Points, in no order, along strands that fork, close into loops and pass close to each other.
Points whose rows are less than 86.4 apart are linked; no others are. Some points are linked to none.
sov: [ 51 -19 -40 -34 -17  11 -26   9  -7  -2  37 -52 -21   0 -25 -31 -29 -41
  35   7 -27]
Bilo: [ 20  -7 -25  46  22 -32 -29  23  28  16 -74  15   9  21 -18  34   4  19
  31  42  21]
romak: [-18  -6  34 -25  -1  10  21   2  -3  10  57   9 -22  -1   6 -23  -9 -23
  -7 -29   2]
kika: [-42 -22 -48 -15 -39  30 -18   8   0 -40  26 -35   9   7 -35 -54 -15 -23
 -14 -21 -31]
Pedab: [ 29  -4  20 -20  47  33   7 -27  -4  22  25 -13 -19  12  27  51  -3 -14
   3 -13  -1]
loku: [-35   6  23   3  26 -10 -11 -61 -29  -9  29  63  29   3  12  32  26 -26
 -49  28  -5]
kel: [-34 -28  60 -29   3   4  25   0  18 -11  52   5   8 -13  46  18 -13  23
 -15  -7  24]
mon: [ 15 -17 -76  22   5   1  -8   4  -5  17  -9 -34 -66  12 -36  15  -5 -35
   2  35 -26]
Nivot: [ 21  18   2   3 -59 -34  13 -42  -1 -25 -23  12  38 -38 -18 -16  -3  34
 -13  -1 -10]
rineg: [ -9  25   3  -7 -39 -31   4 -21 -12 -16  17  37  49 -22 -15 -52  22 -16
 -31 -43 -28]
leko: [ 14  12   3 -21  12   7  28  -2 -10  45  40  -1 -52  -4 -10  -2 -11 -18
   2 -39  -6]
Buv: [ 20  24  43   2  37  -6  12 -13   8  44 -28  25   4   3   6  14   9  -2
  10  -8  21]
Tega: [ 20   7 -16  27  62  13  -9 -36 -11  21 -17   2   2  20   7  41  -8 -25
 -10  38  -6]
Satas: [ 76 -10 -26   7  15  21  12 -56 -19 -26 -29 -46   7  -2  44  59  -9   6
   0  30   1]
rusub: [  0  51   0  16 -26 -16 -11  25  10  -4 -37  11  41  -8 -40 -46  12  14
  21  -7  -5]
Fima: [-14  -1  16  49  17 -36  10 -28   4  20 -49  55   8   8  -9  30  24  35
 -28   9  11]
piduf: [ 18  10  58 -43   2  -6  -4 -45 -20  -1  16  45  55  -1  50  11  21 -10
 -11 -13  14]
viteb: [ 38  -9   4 -25 -22 -14  -2  12  21  -3 -27 -30  14 -14   0   0 -28  28
  38  20  20]
Kegu: [ 80  20 -44   2  17  20  22 -60 -33   3 -11 -42 -11  -4  28  49 -13  -2
   0  -8  -5]
kab: [ 13 -59 -16  -2 -12  -3  42  -2  15   4  -1 -22 -51 -15  10  28 -22  33
 -14  -4  10]
vena: [ 14 -31  32 -42  -9  28  -7 -44 -12 -27  46   8  23   2  58  38   2  -4
 -21  15  -3]
Fir: [-28 -12  21  -2  36   7 -16  58  32  16  14 -13  -8  14   2  14 -14  10
  29  27  22]
bube: [-13  10  60 -42 -13 -26 -13 -10  -9 -12  26  37  58  -2  28 -16   7  10
   7 -15  18]
pazub: [ 53 -42  25 -65  -4  42 -18  -4   6 -20  45 -39  14   6  59  23 -24  -3
  29   7  -6]
mika: [ 20  41  -2  31  34  -5  -9 -42 -17  25 -20  27  16   8 -16  13   3 -24
 -15  26 -10]
sedup: [ 33  14  -9  15 -10 -24  40  11  -5  45 -47  14 -32 -13 -16 -16   8  14
   0 -25   3]
dobim: [  4 -19 -71  12  -4  13  -6 -16 -13 -11  14 -37 -44   0 -50  -1  -8 -38
 -13  32 -42]
Tikin: [-21 -30  15 -16  12  12  -2  66  30  -1  35 -38 -20  -9  22   2 -29  12
  20  11  33]
Fidip: [-54   6  60  -7  -8 -10  14  28  13 -16  34  17   8 -14  30  -9  -2  36
 -22 -25  47]
Sevek: [-16  18 -60  15 -30  20   3  18  -4  -3 -18 -17 -20 -11 -52 -60  14 -33
  -8 -20 -49]
sol: [ 35 -50 -45  14  -8 -22  29  13  21  22 -27 -21 -58  -3  11  39 -14  10
   8  -4  17]
mato: [ 32  23 -41  -8 -20   2   4  16  -6  14   7 -14 -17 -19 -42 -61   0 -38
  16 -28 -36]
mog: [ 12  11 -34  16 -28 -33 -21  67  23   7 -64 -30  -3   6 -10  -9   3  22
  53  25  25]
Mik: [-36   0  52   4  26 -17 -13 -23  13  -6  -4  47  38   9  12  43  15  31
 -13  24  19]
lalo: [-52  25  19  -9  -7   4 -29  45  -3 -19  32  -2  32  22   0 -65  -4 -16
   7 -41  10]
tur: [-23 -56 -12  -9 -19  13  36  -2  11 -16  35 -30 -55 -14  -7   2 -12  14
 -27  -4 -12]
nodag: [-44   6  20   6  35  18 -31  84  28  14  13 -15  -8  23  -3 -13   1  -6
  35  27  25]
puso: [ 43  33  48 -26  20   1  20 -57 -29  15   1  28  25  -7  48  27  23 -10
 -15 -41  10]
veme: [-14  16 -39  25 -14  -1  17  53  -7  20 -44  -9 -40  -2 -22 -39  19  -7
  20  -9  -5]
durok: [-37   9  49  10 -12 -12  27  41  10   3  10   2 -14 -22  31 -19  -8  47
 -10 -28  52]
Povil: [ 48  -6 -19 -18 -24   0  16 -28  -7   4   1 -23 -19 -25  -7   2 -23  -1
   2   2 -14]
Mim: [ 50  29  15   9  23 -23  27  -6  -1  53 -51  14 -10  -4   2   3   8  12
   8 -29  13]
fabu: [ 36 -53 -53  12  11 -19  -2  23  35  23 -33 -33 -39  11  16  60 -16  -7
  23  21  18]
nedas: [ -9 -28  49 -34   9  12  12 -25  10  -9  30   6   8  -5  39  31  -6  16
  -8   4   6]
kos: [ 47 -24  16 -51 -34   3  -6 -32 -22 -21  44  -8  17  -7  31 -18 -20 -13
   0  -9 -20]
tam: [-21  14  -1  54 -16 -33   0   3   2  -6 -62  43  22  11 -34   5  23  50
  -8  12   4]
lonur: [-70  -4  14 -14 -12   9   3   4 -14 -19  46  28  11  16 -10 -48  22 -31
 -36 -42 -10]
Lik: [-36   1 -60   3 -45  30  -8  15   4 -33 -15 -21   1  -3 -44 -54   2 -14
 -14 -15 -38]
lebok: [ -1 -23 -28 -27 -25  14 -15  19  -1 -21  39 -39  -1   4 -28 -50 -24 -28
  18  -9 -27]
Kepu: [ 75  20 -20 -17 -34 -10  20 -29 -18   6  18  -9   6 -36  -8 -28 -21 -15
   8 -33 -33]
buzu: [ 28  13  22 -25   0  -2 -20 -58 -52 -18  29  50  57   4  49  20  26 -27
 -31   4  -8]
Bip: [-49  -4  22  -9  -3   7  29 -17 -13   8  47  29 -28   3  -9 -15  20 -29
 -41 -32 -14]
gesir: [-43  42   1  12 -40 -15  10  -9  -1 -22 -12  42  41 -10 -29 -54  33  -1
 -33 -37 -22]
ribo: [  8 -18 -53  20  45  12 -17  15   2  36   3 -20 -66  24 -25  30  -8 -40
   9  32 -20]
rep: [-15 -38 -29 -12 -17  17  33 -22  -6  -5  43 -17 -73 -13 -21   0 -10 -13
 -32 -14 -28]
feboz: [-86  10  -7  38 -22  15  17  13  -2 -22 -32  28 -12  13 -22 -19  33  24
 -32 -23 -13]
Dev: [ -5   4 -15   3 -24 -13 -34 -40 -21 -40  26  11  56  -1 -24 -30   4 -25
 -12  12 -34]
kep: [ 45  -6 -22 -31  40  34 -30  -5  -9  14  36 -33 -21  15   2  22 -26 -44
  34  18 -17]
Zapo: [ 64  21  23 -20   5   0  29 -51 -17  13 -16  -9   7 -16  30  25   3   7
   0 -36   4]
Vol: [ 17  -3 -22 -11  62  29 -28   9   5  35  30 -25 -42  25 -11  39 -17 -50
  31  27 -16]
Kunap: [ 55  36  -7 -16 -28 -18  14  13  -4  20  11 -12   7 -29 -15 -64 -19 -16
  25 -43 -17]
pafib: [-40 -41  -6  30  44  12  -1 -24   0  10  23  20 -27  16 -12  45   7 -14
 -41  35 -24]
Suge: [-65  37   7   7 -11  33 -38  71   2 -30  -2 -16  10  18   6 -51 -11   4
  13 -29  25]
sir: [ 20 -47  34 -59 -17  22   3  10  10 -21  61 -38   7  -8  47   1 -39   8
  26   0   9]
vofe: [ 13 -18  21  -8  39   6 -23  -3  27   4 -12 -11  29   7  18  48 -11  20
  23  43  14]
fur: [-44  25  28  29  -3   6   4  72  -1  10 -14  -7 -26 -16  24 -39  -2  31
  14 -30  46]
tuf: [ 70 -24  16 -41  -2  33  -8 -30   4 -22   7 -45  20 -10  56  38 -13  10
  19  13   3]
Kegob: [ 72  28 -22  -6  29  12  28 -50 -27  27 -12 -39 -19  -9  20  44  -1  11
  21 -46   4]
Mumil: [ 21  15   0 -15 -40 -15  -6  40  21  -9 -21 -37  18 -18 -10 -36 -25  31
  36   4  30]
rebob: [-65  17  11 -16 -19  -1 -17  19 -15 -24  37  22  42  18 -10 -65  11 -27
 -18 -48  -8]
Beba: [-35   8  29  17  31 -11 -15 -51  -9 -15   5  50  34   6  12  42  19  -2
 -33  45   2]
rog: [ 56  -6 -26 -43   8  10 -21   8  -1  15  32 -39 -24   5  -8  -3 -30 -40
  44  15 -12]
Keb: [-71  15  -4  23 -34  -1  18 -17  -6 -26 -14  33   7  -7 -31 -24  37   9
 -50 -25 -22]
liba: [ 32 -12   5 -25 -10  23 -11 -64 -41 -35  43  13  33   9  60  39  10 -17
 -39  21 -15]
bav: [ -7  51   8   5 -37 -11 -15  55   1 -24 -31 -20  34  -7 -16 -54  -7  30
  29 -17  20]
ziv: [-11   4  -8  45  -3 -31 -20  25  18  -8 -71  22  19  19 -32  19  10  47
  18  32  12]
lovi: [-73  11 -10  33 -21   5  16  43  -1 -30 -42   8 -15   7  -9 -19  12  45
 -14 -23   9]
bol: [ -8  17  57   1  29 -15  -1 -15  13  23 -19  37  30   6   8  21  12  17
   5   3  25]
gozek: [ 14 -41 -49  45  14 -25 -19  28  37  12 -55  -2 -10  23  -6  51  -3   7
  25  46  19]
kaput: [-17  -1 -35  35  -2 -17  -4  71  14  17 -62  -3 -31  17  -5  -5  18   8
  42  13  18]
nak: [  0 -20  17  50  32 -20  19 -10  17  29 -58  44   0  15   5  39  16  37
 -13  -2  29]
Sakoz: [ 31  -6   4  18  62  19 -14 -29   6  -1 -30 -21  23  15  34  67   1  -1
  10  45   6]
bal: [ 16  31  44 -24 -26 -26   1   0  -1  -1   3  22  54 -16   5 -38  -2   8
  17 -16  16]
sinel: [ 13  25 -27  23 -31 -15  36  29  -9  29 -44   5 -43 -20 -23 -39  15   4
   2 -24 -10]
dus: [ 65 -26  -4 -15   4  32  -8 -45  -5 -29 -10 -43  18  -9  47  51 -12  13
   2  37  -3]
fad: [  0  14  29  19  22 -26   2  54  23  40 -46  11  -2  11  16   1   4  32
  31   1  43]
meki: [ 17  31  -7  31  -1 -19  -2 -29  -7  13 -34  25  22 -11 -34  -7  12  -1
 -18  16 -16]
Tego: [-67  19  -8  16   8  27 -26  74  13 -17 -13 -16 -12  19  -8 -34   3   5
  23  -2  18]
didor: [-38 -37  13  20  18   0   9   3  23  11   8  15 -25   9   0  27   6  17
 -22  17  -1]
Fozed: [  7 -25  23 -40  -2   9  -3  35  17  -7  49 -32  -3 -10  25 -15 -40   6
  32  -1  22]
Med: [-14  26  20  17  12  -2   4  76   4  30 -23  -8 -32  -1  13 -35   4  12
  32 -11  40]
senu: [ 13  50 -12  30 -10 -19 -14  -6   3   9 -37  20  34 -10 -49 -31  19  -9
   8  17 -20]
Sul: [-50 -39 -30  30  25  19 -14 -21   1 -15  30  -2 -32  14 -29  25   4 -22
 -38  45 -27]
Sopov: [ 18 -25   5 -11   6  -9 -15  14  33  -7 -21 -26  15  -2  10  35 -22  30
  32  36  16]
misep: [ 14   4 -28  -4   7  17  29 -16 -18  34  32 -10 -70  -4 -27   3  -8 -23
 -12 -25 -22]
zarud: [-73 -13  21   4  -9 -10 -14 -17   9 -53  15  24  22   9 -20  26  12  27
 -30  19  -6]
kuge: [-24 -15 -49  24  12  24 -23 -27 -13 -22  25 -16 -22  15 -49  -1  -6 -41
 -26  45 -40]
Zol: [-39  19  28  -4   4 -18  -2 -45 -30  -4  29  73  29  -2 -17  -6  39 -34
 -43  -5  -8]
doreb: [-16  18  13 -14 -31 -37  -2 -49 -33 -23  23  56  59 -24  -4 -27  31 -13
 -40 -24 -15]
fode: [-45 -13   5  29   1  -4  12  41  19  -2 -15  11 -15  11  -6  -1  11  37
  -4   4  16]

How many points has the smallest loop of links through each point below? Write - if it is on no loop.
Tega | 11
Sul | -
vena | -

A piece is two or more points that can be reached from each other along the links. Count, over all rows, the pieces, the separate loops (a circle has one, a figure eight two, a Y none), the forks (points with three links) and the tips (points with one).
pieces | 3
loops | 1
forks | 1
tips | 5
